Each scene shows the same named points in several views. A view is turned or mirrored, and shifted as a whole, has a little noise and may leave points out.
(in the rows, 128 means zero)

Scene 1
View 1
Leses: [161 116 128 114 142 101  92 118  92 150 119 125 174 121 170 129 170  98
 107 162 108 101 106 164 152 136 152]
masol: [160 128 144 111 124  79  97 123  72 161 142 138 179 122 161 116 175  87
 118 157  91  76 127 154 133 136 142]
voli: [155 141 126 101 129  68 111 148  74 147 155 144 192 118 167 113 171  89
 106 155  78  92 128 116 142 137 140]
nep: [149 147 133 107 133  74 104 128  90 141 147 140 178 121 157 124 155  98
 116 146  94  93 119 136 136 140 139]
Zamag: [157 120 146 121 136 103  85  95  96 156 114 124 160 124 158 133 163 101
 125 154 118  86 107 191 139 139 150]
kise: [154 130 118 111 148  98  97 121 107 135 121 124 174 120 166 134 156 108
 107 154 110 113  99 152 155 140 151]
sof: [175  89 141 122 132 115  78 109  70 177 104 120 171 122 177 119 195  86
 110 176 110  79 114 195 148 129 160]
zugud: [143 156 155 118 127  72  97  97 100 143 143 142 159 126 140 133 142 104
 139 134 110  80 118 166 121 144 133]
Kuped: [122 199 133 103 138  46 122 121 126 103 172 152 171 124 131 140 110 119
 132 115  98 111 112 110 125 154 121]
vep: [135 173 134 110 140  66 108 111 121 118 149 141 166 124 141 139 125 115
 130 127 107 106 106 137 131 149 132]
zopa: [139 157 120 113 151  87 103 111 130 115 129 128 165 123 151 146 130 119
 119 137 118 122  92 147 148 147 144]
difo: [139 166 155 111 123  59 105 110  94 140 159 149 168 124 138 129 141 101
 137 131  95  79 126 145 117 146 127]
venef: [129 179 182 123 116  58  96  69 108 141 156 149 144 132 117 142 121 109
 166 116 117  62 124 184  97 152 120]
moma: [144 154 158 116 122  69  98  99  92 149 148 143 163 125 140 130 147 100
 139 138 105  73 123 167 118 144 132]
Fefem: [163 104 120 122 154 125  81 100 111 145  92 110 161 122 172 142 163 110
 108 164 129 114  86 192 161 137 163]
narif: [173  98 130 111 131 100  89 133  62 171 122 128 185 119 181 110 197  81
 100 176  92  84 122 161 150 128 155]
View 2
masol: [ 97 151 110 125  70 128 141 136  89 163 134 158 165 137 100 101 136 159
  73 152  92  63 134 134 122 129 159]
venef: [133 174 158 171  98 171 121 159 126 139 101 130 178 117 142  69 153 186
  78 146  84 117 122 144 109 175 107]
Zamag: [104 148 137 112  66 141 122 141 110 131 132 151 159 146  86 130 129 167
  92 149  96  97 105 131 108 144 154]
zugud: [121 155 135 144  85 144 127 140 117 142 125 146 174 129 119  89 143 175
  84 144  98  95 126 141 120 155 131]
vep: [137 142 127 145  88 123 126 118 136 130 140 150 188 129 131  75 145 172
  98 132 128  93 138 153 139 158 118]
difo: [121 158 125 154  90 137 133 135 113 153 125 147 182 124 132  69 147 170
  77 144 100  82 141 147 129 152 126]
zopa: [138 132 132 126  82 116 119 111 147 113 151 154 183 140 117  93 137 170
 115 128 140 102 127 152 140 158 123]
moma: [116 161 132 147  84 146 130 145 109 149 121 144 173 129 120  86 145 171
  78 148  93  90 128 140 118 152 133]
nep: [114 145 110 131  77 119 137 123 109 151 143 157 178 134 114  86 139 162
  85 143 111  69 143 145 134 136 144]
sof: [ 83 147 121  93  52 135 130 143  84 147 137 159 148 156  64 151 120 159
  84 158  83  78 103 120 103 124 184]
Kuped: [150 142 122 163 101 115 131 111 144 135 141 151 200 118 154  42 154 172
  96 126 138  88 157 163 154 162 101]
voli: [104 141  90 127  73 105 148 116  93 166 149 166 179 135 110  80 138 153
  75 146 111  46 155 144 142 123 155]
narif: [ 83 143 100 100  55 119 140 131  78 162 147 166 156 151  74 130 125 153
  77 156  93  54 125 126 118 114 183]
kise: [111 130 115 105  67 110 128 114 117 131 152 164 171 148  92 117 129 160
 103 139 125  77 124 140 133 134 156]
View 3
difo: [120 164 167 100 187 141 142 138 114 156 120 139 106 128  95  98 137 147
 122 126 146 143 134  96 125 121 172]
zugud: [129 145 164 102 170 139 152 132 107 143 122 141 104 139  97 105 140 146
 124 110 135 138 131 102 124 111 168]
Leses: [157  98 160 108 165 133 138 100 120 121 106 152 125 119  91 101 154 125
 100 115 121 160  86 109 127 104 150]
venef: [111 174 168  98 162 145 166 154  92 152 142 133  82 161 107 116 130 164
 144  95 144 117 171 101 122 108 187]
masol: [144 126 175 104 180 137 125 108 123 141 116 151 114 101 103 112 159 126
  95 122 135 165 116 111 143 122 166]
vep: [123 159 151 100 187 137 156 143 114 146 107 133 119 147  78  80 126 150
 135 131 139 134 106  85 105 110 156]
narif: [165  92 175 109 172 134 115  87 130 125 108 160 125  87 103 114 172 111
  77 118 124 180  93 119 148 117 157]
Kuped: [105 195 152  95 206 140 152 160 118 168 105 125 120 145  72  68 114 157
 145 150 153 131 114  75  98 124 159]
nep: [138 138 165 102 187 136 133 119 124 145 107 145 120 112  91  96 147 133
 106 130 136 157 106 102 129 118 159]
kise: [153 108 150 108 172 131 148 111 119 122  99 147 131 130  80  88 144 131
 111 122 123 152  77  99 114 101 143]
Zamag: [154 100 163 109 149 137 149 106 106 116 121 151 109 135 101 115 154 134
 109  93 120 146 111 113 129  98 159]
sof: [170  72 173 113 148 134 131  83 117 109 118 162 114 106 109 128 174 115
  84  90 115 169 102 128 148 102 158]
moma: [129 148 169 102 172 141 146 131 109 146 127 142 102 131 102 111 144 145
 120 110 139 141 138 104 130 114 173]
zopa: [134 137 140 105 177 133 166 134 112 132 100 135 128 159  69  74 125 149
 137 124 128 133  86  85  96  99 142]
voli: [138 143 170 102 204 134 116 116 134 153  99 147 130  90  88  90 152 124
  94 149 143 172  96 100 132 132 157]
Fefem: [170  68 146 114 142 129 159  96 109  97 106 152 126 145  86 102 153 127
 109  91 107 148  71 110 118  82 140]
View 4
difo: [124 136 129 157 127 120 118 119 118  62 149 146 113  95  82 122 120  93
 134 144 135 157 102  73  89 148  99]
moma: [128 140 139 153 120 120 130 122 113  68 146 145 126 105  96 111 105  91
 135 140 139 148 103  87  97 144  93]
masol: [114 156 119 155 122 103 141 120 113  94 165 153 126  93 107 105  95 109
 112 124 144 157  74  88 124 166 102]
voli: [105 149 100 161 128  92 126 120 115  96 176 151 101  74  85 123 120 114
 105 123 141 167  63  69 119 178 112]
zugud: [131 133 136 150 117 116 128 122 107  70 149 138 122 105  95 113 111  91
 138 139 138 142 104  90  92 137  91]
Leses: [119 136 114 142 104  84 149 125  89 115 178 125 115  99 111 103 101 110
 113 116 150 130  68 106 123 154  92]
Fefem: [130 121 121 127  87  74 160 131  68 132 180 102 119 112 121  95  97 104
 122 111 157  99  73 131 120 134  77]
sof: [117 158 124 139 104  89 173 125  96 123 173 141 144 111 138  82  67 114
 106 108 157 128  62 123 145 161  87]
vep: [130 113 122 150 115 103 110 124  99  76 160 119  95  91  73 130 141  90
 138 141 135 139 102  78  79 135  94]
venef: [143 131 161 153 120 143 119 122 118  36 123 144 134 119  90 112 108  72
 160 159 132 145 135  87  69 120  85]
Kuped: [128 106 116 157 125 110  88 122 106  58 159 121  78  81  50 148 163  87
 142 151 127 154 109  57  60 137 102]
Zamag: [130 137 134 139 102  99 153 125  92 102 162 130 132 114 119  94  89 100
 126 123 151 123  86 115 116 140  83]
narif: [107 163 108 148 114  85 161 123 104 122 180 149 129  93 122  96  84 122
  98 109 153 147  51 102 146 176 101]
zopa: [132 101 118 141 103  90 117 128  82  93 171 102  89  95  78 128 143  93
 138 134 140 121  95  92  80 127  87]
View 5
zopa: [103  92 109 173 118  86 119 121 121  88  82 106  95  90 147 142 118 114
  80 128  74 107 147 115 184 119  76]
masol: [ 96 110 141 154 154 115 102 162 123 116  97 135  82 108 162  81 130 149
 106 138  98 142 149 161 152 129  90]
Leses: [ 97  96 141 161 121  89  99 149 110 116 101 145 111  98 153 104 135 138
 104 137  93 129 155 168 161 119  74]
voli: [110 119 126 170 178 105  81 144 113 115  97 121  64 107 162  74 140 126
  96 136  80 151 137 154 159 118  85]
nep: [103 109 125 165 156 106 101 143 122 104  90 118  73 103 158  96 128 131
  94 135  84 134 143 141 163 124  87]
zugud: [ 89 102 129 151 137 122 134 154 138  92  79 115  80 102 156 117 107 146
  95 133  97 118 150 125 162 138  99]
kise: [102  94 129 169 120  82 100 136 109 110  96 132 108  94 151 116 133 126
  96 135  83 123 152 152 171 116  70]
moma: [ 88 106 134 147 143 127 133 160 140  94  81 116  75 105 158 108 109 153
  99 133 100 122 150 128 157 139 102]
vep: [101 102 109 166 142 104 124 130 129  86  77  96  72  97 152 128 112 121
  81 129  75 113 142 107 177 126  89]
difo: [ 96 111 122 154 160 127 127 149 139  92  78 104  61 105 160 105 109 142
  90 133  90 127 141 117 161 136 103]
sof: [ 85  94 164 147 110  99 100 172 112 131 106 172 128 102 155  86 137 163
 123 142 113 134 167 197 147 127  78]
narif: [ 97 106 156 158 140  98  82 163 108 131 110 160 104 105 161  70 144 150
 117 142 102 149 154 194 147 121  77]
Fefem: [ 89  78 144 162  78  73 108 143 106 116 102 156 144  90 145 130 131 139
 106 136  97 111 168 172 169 120  64]
venef: [ 77 104 125 135 135 148 169 164 162  75  63  97  67 106 156 133  83 162
  94 129 106 102 152  93 160 155 119]
Kuped: [110 111  91 173 165 110 123 117 135  75  70  72  45  98 155 130 109 110
  68 126  64 116 130  82 183 124  96]
Zamag: [ 85  92 147 149 105 104 123 160 125 110  93 145 115  99 152 115 119 155
 108 137 106 118 162 159 158 133  83]
View 6
Zamag: [ 96 142  83 125 140 153 161 121 152 139 154 150 139 164 124 145 148 136
 111 121 127 171  97 102 133 177  91]
kise: [108 127  80 107 147 140 165 124 165 136 145 126 147 149 142 125 137 123
  87 117 154 125  99 127 141 157  75]
Fefem: [116 149  71 103 137 136 161 120 160 149 138 131 157 164 164 142 168 132
  86 140 125 145  86 115 133 187  63]
vep: [107 102  81 123 140 170 160 128 167 104 164 108 146 165 106 114 104 107
 123 102 167 108 106 121 151 148  98]
Kuped: [107  81  83 127 141 180 163 131 172  88 171  93 144 164  90 101  79  95
 133  88 186  85 115 127 159 133 109]
nep: [ 90 115  92 123 154 148 166 127 160 128 155 136 130 141 111 120 112 121
 101  94 167 135 113 125 144 138  99]
Leses: [ 97 137  85 110 151 135 166 123 159 147 144 144 140 143 140 133 144 131
  85 117 145 148 102 123 137 160  79]
voli: [ 79 115  99 120 167 132 170 128 159 139 149 149 120 119 112 114 107 124
  82  82 178 133 122 136 143 122  97]
masol: [ 78 130  98 128 158 141 167 124 153 143 153 163 122 134 110 130 124 134
  97  96 155 163 115 117 138 143  99]
narif: [ 79 147  96 114 164 117 170 123 152 166 138 175 122 121 135 137 145 145
  69 104 148 174 110 124 130 147  84]
zugud: [ 94 117  85 135 140 171 161 124 157 114 167 135 138 166  98 130 116 121
 131 104 149 148 107 105 143 159 108]
venef: [ 93 108  84 154 126 204 154 125 153  90 187 129 139 191  66 132 107 114
 172 102 140 158 108  86 145 170 127]
sof: [ 86 159  89 118 154 126 165 118 149 165 141 176 130 141 142 150 164 149
  82 121 124 190 101 109 126 171  81]
zopa: [120 109  72 111 135 164 161 125 171 110 156  98 157 170 130 116 119 106
 113 116 159 100  97 123 150 161  83]

Which points are out of place in each view (at most two, in the order of its rows)? Write none if all are in place.
view 1 => zopa
view 2 => kise
view 3 => Kuped, nep
view 4 => none
view 5 => none
view 6 => Zamag
